Points, in no order, along strands that fork, close into loops and pass close to each other.
Two points are linked if the straight distance between their rows is under 135. Some points are linked to none.
q990: [ 46 -17  12  33 -27 -73 -19  -3 -14  -6  14  14  36 -42 -12 -10 -11 -20
 -31  -7  13  -2  10  32  16   3   5 -18  -9  20  -5 -12 -11  -9  -4   3
  24  -8  31   7  45]
q87: [-20   9  30 -32  -7 -50 -14 -20  10 -61 -28 -23 -20  -9   8   0 -20  -6
 -24 -15  12  -8   1  -7  12  23 -26 -10  10   5   5  62   9 -39  12 -30
 -12 -42 -11 -20  13]
q226: [ -5   6  38  21   5 -12   9  36 -16  32   1  49  14  -1 -20  15 -26   9
  19  -5  -7 -56 -47 -32  24 -17  14  27 -16  26  12  23   1   1 -14  27
   2 -15 -22  35 -31]
q522: [ 51 -46  16 -28  23 -32  16 -36 -18 -51  11 -32 -19  24  -9  12 -16   2
 -50  18  15  -4  -7  -9  -1  16 -17   0  33  15  16   0 -32  15   9  -8
   4 -41  -7 -25  12]
q81: [  0 -19  -9  46   6   8  28 -12 -21   8  10   6  35  28  -3   7 -32 -20
  15  22  13  10  19  -4   4   2  48 -11 -40  23  21 -25   5  32 -24  43
  -5  12  10 -11  -3]
q411: [-19  35  51  23 -20 -10   9 -12 -16  36  -4  15  37   0 -52  12 -19 -31
  17  20  42   0 -41  -2  32 -19 -14  35 -31   6 -24 -11  16  10  -2   6
   1   1  -4  33  -7]
q649: [ -3 -19  25  -3 -26   0 -29 -12 -34   8  -7  19  -4  30   6   0  19  25
  -3   7  23  43 -11  23  -8  -9   2  20  49  -1 -87 -52   5  16  -3  -9
   4  -6  22  -8  39]
q107: [ 10  50 -13 -18   9 -19 -33  19  50 -20 -22  -3 -46 -11  36 -33 -14   1
  -8 -25 -28 -23  -2  11  -6  -2   8 -23  50 -10  40   8   2 -57   7 -34
   5 -55  27  18  -5]
q983: [ 41  17 -33   7  14  23  17  -7  -6 -23   4 -36  13  56   7 -11   9 -12
 -14  -8 -18  15  36 -35 -27 -10  42 -34  -6 -49  14 -29 -31  27 -27   0
  -3  12 -17 -24 -18]
q101: [-18   4 -16  19  38  -6  47  -9  33  19   0   5  -3  39 -20  12 -21  24
  -2 -12 -26 -53   7 -20   2  38  26  28 -18  25  47  33  38  10  21 -21
  -9   1  -6 -18 -33]
q124: [ 15 -41  12 -36   8 -59   2 -23   5 -66  -4 -30   7  -6  25  -1 -30 -12
 -41  -3   8 -12  21 -12   6   0  -5   6  33  13  27  34 -31 -35   6 -27
   4 -36  18   1   1]
q908: [ 28 -63  13 -18  46  -2 -21 -40  -4   3  26 -21 -31  -4 -10  30   3  -5
 -22  28  30  16   2  12   0   6 -25   3  19  14   8 -24 -13  42  17  17
  26  -7 -10 -21  13]
q130: [ -8  21  21  36 -20  -2  -3   3 -15  46   9  16  19   9 -46   4   9 -36
  19  31  37  50  -7  13   1 -13 -20  26 -16   0 -48 -52   3  22   4   1
  18  34  11  -4  11]
q829: [ -9 -22 -17  -2  52   7  52 -14  16  15  -9  -2  20  20   4   3 -11  41
 -18  -4 -11 -59   5 -21  -7   8  37  33  21  -6  53  22  24  -3   4 -15
 -17 -10  12  12 -35]
q918: [ 16  17 -23   7  20  20  38   8   8 -10  -3  -5  -7 -10 -32 -23  19  16
   6  -4 -39 -30 -35 -21 -18  -3 -40  24 -26 -12  23  57   0 -12  28 -11
   1  40 -28   1 -50]
q227: [  1  22  32  39 -56 -43 -40  -2 -12  12 -24  24  10 -19 -25  -4  52 -10
  -6 -18  19  11 -12  44   7   7   7 -25 -45   7 -42 -20  37   5  15  11
  15  24   6  -2  50]
q892: [ 18  31  -9  25  27  -5   3   9 -11  13   1 -20  33  49   0 -10 -11 -10
  -7  11 -11  24  19 -18 -18 -40  57  -6  22 -68   2 -39 -35  22 -37  -6
   3  -4  18 -18 -19]
q812: [-41  22  60  13  -9 -24  -9   9 -43  16  -8  27  16  11 -29  32 -29  -9
  11   6  17 -28 -40 -12  20  -3   7  43 -11  10 -21  24  21   4  -7   4
  -4  -5 -23  19 -22]
q84: [  9 -17 -15  26 -17 -11  35  -1  17 -21  10   5  -7   6 -22  13 -30  -9
   5  13  -2 -19  29 -14   6  56 -16  -7 -28  64   4  -3  22  -6  18 -14
  -2  -2 -18 -20   8]
q379: [-17   8   1 -16 -25  22 -16 -15  -1 -36 -16  -9 -23  30  19  14  15  19
  -8  -5  14  20  22 -18   3  39   0 -31  15  -3 -27 -21  23  -1  -4 -24
 -32 -28 -22 -27  30]
q945: [ 42  23 -12 -15   0 -18  18  19  42 -22   7 -14 -39 -39 -17 -31  -5 -11
  13  -2 -19 -21 -25 -13   0 -16 -74  -1  -6  38  19  33 -48 -20   7   3
   9   2 -20  18   0]
q22: [-13   2   4  17  19 -16 -16  -4   7  37  -3   2 -19   0 -18   5 -20  19
  -9  -3 -13  -6   4  26  -9   5 -17  18  32  -7 -27  12  26  22   3  -9
  28 -21  28 -35  12]
q919: [-17  20 -12   4   7  34  22 -27 -16 -13 -23 -17 -19   0  20 -25  10  23
   4 -17  -2 -13 -35   8   2   5  18 -27 -34 -12  28  46  26  10 -11  34
 -38 -19   4 -23   5]
q239: [-57  27  -5  -3  18   1 -12  -2  17  28 -21 -14 -24  -1   9  11 -11  22
  -5 -23 -15 -15  14  17 -27  19   5  11  19 -31  17  33  41   9  -5 -21
  -6  -9  18 -27 -15]
q794: [ 25  19  24   7 -31 -34 -30  43 -24  16 -13  17 -18 -23  -9 -24  36  26
  -4  -5 -25 -15 -63  20  -6 -11 -27  14  28  22 -38  -9  -5 -39  13  -3
  -9 -33   1  25  22]
q97: [ 48  18 -33 -17 -27  48 -15  -1  19   4  -5  -2 -26  -1  -9 -21  63  28
 -15 -38  -5   8  11  -8  -9  -3 -20 -45  -8 -36 -28 -31   3  15  -1  -1
  -8  -4 -18  -3  33]
q922: [-73  29   6 -19  -1  37 -19   8  -5  32 -13   6 -16 -22   1  18  20  25
   9 -25 -11 -14 -12  16 -11  12 -23  35  -9 -32  -5  49  48   6  12 -21
  -2  36 -13  -2 -38]
q79: [ 10  -9  -4 -19  21  21  43 -51  -3  13   6 -37  32   6 -23 -18  -6   4
 -25   5  24   7   5   6   4 -14 -14  27  18 -22 -13  -5   6   8   0  -6
   4  -5  18   5  -9]
q533: [ 30  19 -14 -16 -30  31  -6  26  38  32   4  12 -21  64 -20  21   4   6
  20  -6 -34  23  21 -21   1   6 -34  -2  47  -4 -26 -27 -29  -9   3 -38
  -9 -19 -11  16  24]
q363: [ 36  25   4 -16  34 -19 -34   9  40  19  -8 -31 -51   9  -3 -16   3  13
 -27  -6 -31  -7 -26   7  -7  -4 -15 -21  54 -18  31   4 -22 -16   7 -16
   0 -77  25 -10  24]
q826: [-46  13  32   3 -11 -49   6  21   0  -2 -12  34  22  29  25  39 -54 -39
   4 -12   8 -40  20 -30  11  13  68   1 -16  18  37  16  17  -7 -29   2
 -10 -19 -14  32 -27]
q976: [ 28  37   6  -7   0 -33 -24   8  20  19  -9 -14 -15   3 -18 -19 -17   4
 -19 -11 -27  12 -11  17   3 -26 -30   5  46 -33 -23  13 -22  -4  -4 -33
   8 -46  31  -9  22]
q698: [ 23  15  -6  23 -18 -15 -17  22   3  34   1  30 -41 -20 -40 -23   4  19
  16  -9 -11   8 -23  32 -15  -8 -63  13  12  -1 -62  12   4  28   4   7
  32   7   7 -33  24]
q386: [ 28 -12 -38 -14  -4  32  24  18  11 -10   0 -15  10 -19 -15 -15  22   4
   8  29 -32   0   6 -14 -23  -5 -50  10   9 -13   6   2  -9 -35  26 -26
  -9  30 -14  24 -36]
q778: [ 19  30  18 -21 -31 -31   6 -20   6 -24  -7  -6  -8  51 -44   1 -29 -21
 -10  -3   9  29  12  -6  10  20 -46  14  21  -8 -65  22 -11  18   6 -47
  24  -7 -13 -29  27]
q693: [-69 -34   7   7  15  -3   8   7  -5  25 -16  38   5   5  31  30 -52   6
  16  -5 -10 -33  21  -1  11  15  36  22 -23  31  24  67  35  37 -10  43
   5  12   8 -11 -19]
q824: [ 35 -37  12   6   5 -16 -21  40 -32  21  18  12   2 -45  -8  -6  29   3
   4  44  -1  15 -33   6 -12 -57 -22  16  21 -12   3 -40 -44 -14   1  35
   4   1  -2  29 -10]
q267: [-20  17  12 -35  -5  15  12   1  48  19   2 -13 -25  61  -9  31 -23  -9
  17   8  -8  16  20 -38  18   6 -24  29  28  23 -15 -17 -17   0  13 -37
 -17 -44 -25   3 -11]
q120: [ -9 -10  12  11  53 -10  14  24  -2  15  -8  14 -10  -4   0  -6 -26  33
   7  -9 -36 -56 -40 -15  -6 -21  20  35  24   9  42  46   0 -14  -2  16
 -12 -23  10  16 -41]
q932: [ 35 -45  -7  -2  -6  -1  -7  12  -8  12  33   6  28 -40 -10  -1  14  -5
  -1  33  28  43  23  11   7 -28 -30  13  24   9 -22 -53 -45   3   4   9
  18  28  10  19  14]
q716: [  7  34  33  17 -13 -17 -35  58 -33  -8  -3  15 -26   5  -5  -4  17   2
   4  -2 -26 -27 -66 -16 -12  19  -7  -2   2  35  -9   2 -14 -34   5  17
 -12 -27 -35   8   6]
q409: [-82 -12  18 -41  12  61  13 -40 -10  10   2 -25  28  -2  21  29   3 -18
  21  -3  44  29  31   0  16   9  -2  17 -14 -14 -23  -2  38  25  -2   0
   9  34  -4  -8 -10]
q927: [-14  32 -25  32 -10   3 -26  52  11  30  -2  11 -22 -52   7 -23  23 -14
  35  12 -36  14 -22  31 -16 -21  -9 -20 -39   1  25 -17  13 -39   2  17
  -6  12  22   6 -13]
q703: [ 55 -33 -14  44 -21 -31  11 -15 -20  -2  14  12  41  -9 -17   1 -15 -36
 -18   8  18  -1  19  13   7  17  25 -32 -52  25  32  -7  -1  24 -11  45
  21  17  19  -1  24]
q735: [ 31  64 -38  30  19   1  20  12  23  17 -22 -44   3  32 -14 -53   4  22
   7 -28 -37 -13 -27   8 -18  -7  21 -11  15 -27   5  -8  -3  -6 -11 -14
 -12 -23  22  -6  -4]
q925: [  2 -10  -2  24 -13 -52  -7  11  15  -8  15  10  33 -23   4  -6 -45 -24
 -14  12   1  10  42  14  21   1  13  -1  15  26  -1  -7 -19 -23 -10 -30
  17 -13  36  -5  22]
q237: [ 14  -9 -25   5 -33  41   5   2   4 -22   9   5  -6 -17  35 -38  12  20
   1 -19  13  30   8  -7  13 -20  20 -48   0  19  -9 -63 -25 -13 -28  18
 -37 -29  23  -5  49]
q770: [-31  35   8  15  -1 -35  -6   6   7 -29   2   6  11 -17  43 -10 -49 -39
   3  14   6  23  12  19  24  -8  55  -9   8  17  25   2 -18 -42 -26 -21
 -14 -25  30  10  -3]
q348: [-10  43  11  20 -17 -48   9  20  10 -26  -8  27  27  21  38 -12 -64 -46
   7 -21  -4 -17  13 -15  27 -13  78 -20 -10  15  30   4 -17 -21 -40  -2
  -3 -21  20  29  -8]
q583: [-17 -49 -33  13  14  14  46 -19 -27 -51 -13 -20  12  11  42  -7 -38  28
  12  23   1   4  -4   6   0  32  45  -8 -14  47  44  34  10   1  -7  42
 -45  -3  13 -26  -7]
q455: [ 21  17  -7  14 -14 -19  15  26  -5 -21  -1   3 -24 -22 -39 -34 -11   9
  18  -2 -33 -12 -33   3 -18  -6 -67  17  -3   8 -24  57 -17   1  17   3
  15  22 -21 -27 -12]
q464: [ 30  31 -25  24 -23  15  19   4  11  -9   3  -4   2 -20  18 -74   0  10
   9 -34   2  23 -27  14  15 -42  27 -39  -6   0  -5 -28 -37  -7 -41  30
 -24 -33  45  -7  46]
q723: [ 51   1 -44 -13 -25  52  -2  13  17  37   0   8  -9  23 -15 -13  43  31
  -3 -16 -23  22  26   6 -20 -13 -29  -3  37 -29 -46 -39  -7   4   4 -19
   1   4  12  11  25]
q189: [-45  46  32 -11   3 -17   0  27  14 -17 -10 -14 -27  38  -8  -3 -30 -20
  34 -29 -26 -13 -33 -43  15 -21  -9   9 -24  14  -7  45 -38   8 -11  17
  -4 -22 -39 -22 -29]
q132: [-10  20  -9  10 -34  -3   6  29 -10 -47  12  18  27 -41  40 -34 -39 -33
  30  10  -4  25  -5  -1  24 -43  20  -1  -6  21   3   2 -44 -52 -24   0
 -11  10  25  33 -16]
q893: [-10 -27 -26  29   1   7 -25  50 -14 -19   4  12 -16 -65  25 -10   6 -11
  32  25 -42   2  -7  12 -30 -25 -12 -18 -31  14  46  16 -10 -39   4  38
  -3  35   7   2 -27]
q480: [ 25   7 -19 -23  28  29  -7  21  28  -3   3 -26 -14   1   5  -3  20 -17
  12  24 -32   6  -2 -36 -17 -34 -21  -9  13 -31  40 -14 -43 -28   8 -11
   1   3 -19  31 -48]
q171: [ 19 -31  39 -14  26  -7 -34  -9 -16  18  20  36 -27  12 -13  36  18  36
 -25  -8   5 -38 -34   0  16  10   0  27  22  12 -32 -13  19  40  27   1
   9  -9 -37   3   3]
q208: [-42 -41  29 -28  31  14  10 -20 -19 -23  -2 -14  11 -17  15  40  -5 -25
   1  43  25 -13 -13 -23  10   5   6  22 -14  17  56  17  11 -29  15  11
 -26   0 -22  40 -39]
q56: [ -1 -39  -8 -10  45  19  51 -37  20  33  -6 -21  46 -16 -11  -3 -18  24
 -16  19  25 -30   6  -3   9 -19  12  27  29 -14  37 -10  21 -15  -1  -6
   1 -22  38  39 -18]
q105: [ 11 -20 -13  -1 -22  32 -14  10  15  15  20   4  -1 -25  12  -5  25   2
   9  19  18  56  21  10  11 -20 -15 -12   8  26 -23 -75 -34  -6  -3  -3
 -22   3   9  14  40]
q525: [-31 -25  20   4   9 -22 -39  -3  -2  10  -4  -3   9 -48  22  30   9  -3
  -4  30  15   7  11  35   7  20  -1   0   6  33  21 -20  32 -39  21  -8
 -13 -11  10  22  12]
q192: [-25 -33  -9  -5  43  19  17 -10  38  26  16  18 -24  28 -12  42   4  18
 -14 -10  -7 -43  37 -31  -7  47  -2  30  -9  11  30  16  41  30  35 -22
  29  17 -15 -32 -25]
q392: [  0  -5  16 -28  31 -10  13 -13  60  36  24 -12 -34  45 -24  35 -30 -26
  10  21  12  22  31 -24  22 -14 -36  27  14  28   0 -27 -41  41   4 -14
   9 -30 -21 -16  -4]
q473: [ 45 -17  20 -36  -2  10  -2   7   4  -5  18  22 -29   1  -7  10  23  30
  -9 -12  -7 -34 -25 -26  21  -4 -36  17  26  36 -26  -9 -32  18  16  -7
  -8 -11 -53  32  14]
q287: [-61  19  27 -34  -8 -29 -24 -12  -7 -13 -29  -4  13 -38  38  25  -3 -31
 -20 -18  25  -6  -3  25 -18  24  21  -5  -2 -35  35  41  30 -26  -4 -26
 -17  19 -17  43 -21]
q992: [-28  -9  13 -23 -30   1 -15  -7 -42 -26 -13  17  37 -27  40  15  29   1
 -14 -30  14 -26  12   9 -11  15  28 -15 -18 -29  -3  35  25   2  -6   7
  -8  45 -28  36   0]
q262: [-61 -25   3 -22   8  40  -3  -1  -4  -4  10   2  11  20  14  50   6 -10
  23  16  21  13  51 -16  -8  56 -11  16  -3   4 -31  -5  42  21  24 -19
  30  57 -32 -22 -14]
q214: [ 19 -45   0 -18  26   0 -41 -18   9  -3  26  54 -60  19  -2  28  20  63
 -18  -8   4 -21 -26  -2   2  50  -7  10  35  13 -53  10  39  34  30 -16
  26  12 -25 -47  24]
q967: [-47  58 -22  10   2  38   0  18  16  24 -20  -1  -9 -22  12 -27  -9  -4
  56 -12 -33   9 -29  24   0 -33  12 -14 -53  -7  19   3  15 -13 -20  14
 -21  13  22   9 -28]
q838: [ 17 -21  19  22 -31 -25   1  17 -16 -51  14  20 -23   6  -3  20 -20  -3
  10  13  13  -9  -7 -24  10  49 -15 -21 -10  91  -7 -17 -19  -6   7  15
 -20 -19 -45 -16  32]
q355: [-23  39  -5  10  -5 -10  -5   6  41  41  -6  15  26  -5 -13  12 -26 -41
  17 -27  -7 -20  34  -4  20  -9  29 -19 -65 -20  35   0  20  15 -27  -9
  24  22  21  25 -30]
q244: [-18  58 -35  12  24   7  15  11  54  16 -22 -22  -6   4 -18 -17 -15 -23
  49 -25 -41  -3   5   1   3 -18   5 -28 -78 -23  42  11   8   5  -7 -14
   9  32   3   1 -46]
q388: [  2  -1  12 -14 -29  16 -53  18   6  30  -1   7  16  25 -11  39  45  -4
  14  39   1  56  23  20  -3   4 -19   3  28 -36 -44 -45  -2 -13  32 -27
   0  28 -12  25  18]
q924: [-41 -12  16 -13   7   5   4   1   6 -25  -2  -8 -31 -18  14  -2 -28  -8
  30  -9 -11   4 -15 -20  20 -31 -27   5 -28  26  10  58 -27   8  -2  40
  -6  -4 -21 -19 -20]
q844: [ 35  30   9   3  29   3  20 -10  25  30  16 -15 -24  40 -35  -2 -13 -16
   6   5   4  12 -10 -18   5 -16 -18   2   1  10   1 -33 -46  50 -20  14
   8 -17 -21 -17   5]
q319: [ 19  31 -19 -22  12  16   2  15  31   0   4 -12   8  26  16   2  -1 -24
   0  22  -3   4  25 -32  -4  -8  34 -18  16 -34  39 -53 -14 -43 -12 -41
 -13 -17   2  41 -34]
q667: [ -1  55   0  13  16  -3   8   9  27  -8  -1 -33 -33  32 -14 -29 -22  -7
  24 -16 -14  10 -36 -18  11 -12  -6 -27  -8   4   3   1 -53  25 -22  22
  -2 -28 -21 -41  15]
q288: [-13   7 -11  14  12   1  22 -25 -34 -37 -12 -41  11  11  24 -20 -18   9
  -3   8   1  11 -17  14 -14  -2  37  -9   2 -12  25  26   1  -3 -18  24
 -34 -14  16 -20  -8]
q767: [ 44 -58 -19   4 -28  37  26 -13 -67 -35  29  34  11   6  18  -4  37  41
 -19 -10  23 -16 -13 -14 -10  12  24   7   3  29 -33 -24  -3   9  -2  31
 -10  27 -17  -2  13]
q268: [ 36 -20  -1  -8  -5  -1 -26   4 -20  21   5   9  -8  41 -42  33  38 -11
   5  51   4  42  -7  16 -30  21 -41  21  33 -46 -54  -8   3   2  32 -15
  32  38 -19  -4  -8]
q41: [  1 -17 -19 -22   3  57  10 -50 -16   0  -4 -24  10 -28  -6 -10  67  11
 -22 -17  40  10   3  28  -6  21 -12 -17 -33 -33 -12   6  51  13  23  13
   4  35   0  -5  18]
q849: [  5  -2   7 -23  27  42  -4 -66 -13  25   4 -30   3  -1 -12   2  26  -2
 -26 -20  37  19  -6  13   4 -26  -4   4  -1 -51 -15  -4  16  41  -8  16
  21   1  12 -10   1]
q403: [  0 -14 -10  28 -26 -28 -17  33 -51  -8   6   8  28 -29  35 -19  13   3
 -13  10  -6  28  14  25 -26 -31  40  -6  18 -26 -12 -25 -22 -14 -28  17
   1   9  43 -10  12]
q888: [-65   9  -7 -25  11  48  14 -15  22  36   4  -9  34   4  17  15 -13 -10
  16 -24  12  19  64   3   6  -4  19   1 -15 -33  -9 -18  26  29 -21 -14
  17  27  20  -7  -9]
q742: [  9 -19 -28   3  -1  26 -16  -3 -23   2   5  -6 -26  34 -17  26  45   6
   1  53   0  39  10  17 -47  55 -29  11  24 -25 -31   4  32 -13  39 -19
  14  36 -15 -38  -4]
q956: [-19 -46 -27  13   5  -4  41 -13  14 -45   9 -17   1  -4  12  17 -48  -9
  17  36   4   5  27  -3   4  44   3 -15 -27  73  45   3  10 -23  14   8
 -19  -1   3 -20  -5]
q706: [ 41 -59 -14  28   8 -11 -22  32 -26  11  18  14  -4 -64   1  -4  41  -2
   0  21 -13  -7 -13  10 -27 -31 -18 -11 -13  -1  40 -16 -23 -11   9  50
  13  22   3  17 -11]
q484: [-22 -80  33 -36  36 -16 -20 -45   4 -18  13 -19   0  -9  27  45 -15 -16
 -22   1  33   1  31  -9  32  -6   4   3  10  17  27   3 -10  26  17  20
  18 -15   1  -5   9]
q599: [-28  33  12 -26 -15 -27  -2 -15 -22 -43 -30 -27   9 -26  12 -19  -5 -13
 -20 -12   0 -14 -14  16 -18   3 -18  10   9 -32   7  76  17 -41   0 -29
  -9   6   2  13 -18]
q780: [  9 -46   0 -37   9   0 -15 -19  36 -17   7  19 -25 -12  -5  10  23  47
 -19 -34   2 -38  23  -8  13  50 -41   6  20   0 -33  46  32  24  52 -28
  44  30 -23 -27  21]
q441: [ 32  19  12 -13 -12   7  11   7  26   8  12  14 -23 -24 -11  -7   5 -11
  14 -20   3 -34 -27 -25  29 -13 -39  -5 -20  60   3 -11 -29   2  -6  11
  -8 -10 -35  42  10]
q616: [ 38  26 -21  45   0 -32 -12  40 -13  15   8 -14  14  24  -4 -27  10 -11
  -9  34 -32  37  13  14 -35 -15  42 -14  23 -41   3 -39 -33 -12 -17  -5
  -2  -5  33 -27   5]
q940: [-51 -57  46 -51  16  -1 -17 -42 -10 -27  -4 -17  35 -26  46  39  -8 -27
  -7   7  46   2  19  -4  34  -1  14   5 -15   5  32  28   5   3  14  19
   0   9 -11  40   0]
q505: [-12  43  30   1 -28 -29 -49 -15  -9 -14 -10   1  12  21   4   2  -3 -15
 -29 -23  25  39  32  10  13   2  34 -25   9 -39 -41 -13 -10  23 -25 -35
   4 -14  12 -31  52]
q858: [ 33 -29   6  -4 -27  10  -4 -25 -58 -34   6  30  16   6  18   2  45  22
 -32 -34  22 -28  -7  -5   2  18  39 -16 -22 -12 -23  17  19  27  -2  29
   0  33 -26   0  20]
q289: [-24  -6 -45  -6   3  60  28   1   9  -2   3 -10 -15  38  -2  18  10  12
  16  29 -14  22  38 -13 -32  45 -20   7   4  -8 -24 -11  32   2  23 -32
  -4  33 -16 -36 -20]
q584: [ 49 -38 -11  23 -46  -5  32  -1 -56 -59  17  15   8   1   4  -3  -3   9
  -6   4  27   0 -22  -6  -4  28   9 -20 -20  68  -6 -13 -29   9 -12  42
 -17   6 -12 -19  22]
q59: [ 39 -25  22  14   7 -31 -17  21 -31  40   4  24  24 -11 -25  -2  17  19
 -21   9   7 -23 -28  11  -6 -43   9  16  27 -39 -17 -37  -3   9 -10  14
  23 -15  16  26   0]
q561: [ 28 -20   8 -36 -11   5 -63  -4  50  25   0   1  11 -25   7  14  37  36
 -13 -32 -12 -17  29  11  20 -13 -10 -11  37 -19 -39 -26  -1  19  26 -20
  15   3  -1  44  26]
q236: [-32  15   6  -2 -12  -1 -20 -24   7  12   2   1  31  -9  12  -4 -13 -16
 -16 -41  26  24  54  18  19  -3  33 -18  -5 -34 -26  -5  11  28 -25 -14
  21   4  33 -19  43]
q524: [ 43  11 -14  22   1   5  32  17  -8   7  12  15 -40  10 -15 -36   7  45
  -2  -5 -12 -28 -44   6 -13  19 -18  -1  23  47 -16 -15 -13   6  -4  21
 -17 -34  -8 -25  36]
q791: [ -8 -18 -14   1  -3  16  -7  -8 -50   1  11  -2  49 -29  40 -15  19  -9
 -19 -12  16  32  29  24 -21 -42  46 -20  -7 -65   5   0 -14  17 -39  39
  14  36  37  -5   1]
q726: [-36  -9  28  17  -6 -25   2  -9 -15  10   3  23  51  15  12  47 -38 -47
   0  22  37  -6  33 -10  21  23  60 -12 -42  14  36 -19  23  11 -23  10
  -5   8   1  25   2]
q766: [ 27  23 -44  25  23  16  38  -6  25   8 -10 -31  17  -6   6 -63 -15  20
  27 -24 -25   6 -19  11   6 -44  17  -8   8   7   9 -15 -25  -9 -27  16
 -19 -14  30  13  -5]
q953: [  2  -4 -57 -11 -11  38  29  16  25 -23  -6 -21 -15  18   2 -13  -4  21
  25  28 -40  30  30  -4 -26  18 -43   0  23  -1 -18   4  -2 -26  22 -34
 -17  16  -7 -19  -7]
q290: [ 16  31  20  44 -54 -46 -12  33 -30  27 -24  25   4 -13 -19 -19  57   1
 -13  -8  -8 -13 -38  27  -7   6  13  -2 -17  13 -23 -26  34 -34   3  -1
  -5  -2  18  19  26]
q452: [-25 -27 -35 -14   3  55  30 -31 -19 -15 -13  -5   1 -32  22 -15  24  26
  -6  -6  11  -5   1  27 -13  33   0 -23 -43  -9  29  42  51   1   6  26
 -18  27  14 -15  10]
q34: [-34  15  -1   3  20  34  24   0 -26  19  -3  18  15  -7 -17   3  18  23
   3  -3  -9 -27 -23  -5 -17  -2 -11  43 -21 -40   8  64  34   8   9  -3
  11  53 -16  -1 -55]
q652: [-25  -3   6   4 -22   7 -15  23 -28 -21   6   9   8 -42  18  -5 -11 -17
  32   6 -15   7 -16 -10   4 -41 -20   7 -21  10  -5  25 -25 -20 -11  26
  -7  20 -14  18 -26]
q696: [  1  39 -23 -17  26 -13  11  11  54 -18 -15 -11 -20  29  37 -14 -23  -8
   2 -30 -21 -40  21 -13  -6   8  47 -17  16  -2  56 -18   5 -35  -6 -33
  -4 -40  17  25 -40]
q467: [-18  11  25 -22  21 -11  46 -56   7  -1  -9 -43  37  12 -35   0 -24 -32
 -15  10  35  -3  -4 -10  22 -14 -13  33 -11 -26  12  38   7   4   9 -11
   8  -3   4  12 -31]
q402: [  9  15  11  38 -30  -8 -27  -8  -6  30  -3  12 -25  10 -32   7  52 -15
  -1   6  24  35 -11  23  -5  15  -4 -20 -36   2 -33 -54  25  25  10  15
  16  13  -5 -29  39]

A fork is a point with three links, a tip a point with one. Leave the first point through the second and follow the links. Name the first fork or tip that comes.
q925 / q990 => q770
q767 / q584 => q79
q533 / q267 => q652
q227 / q402 => q829
q829 / q120 => q716
q584 / q767 => q208
q652 / q924 => q97

A tip is a point with one link. Name the tips that can be reached along the links from each point below, in the order of the rows.
q723 => q97, q735, q355, q59
q409 => q388, q780, q505
q130 => q716, q208, q192, q467
q616 => q983, q791

How many points has the smallest loop of links through each point below? Write 0 if it is on no loop.
q34 => 7
q794 => 0
q480 => 11
q348 => 8
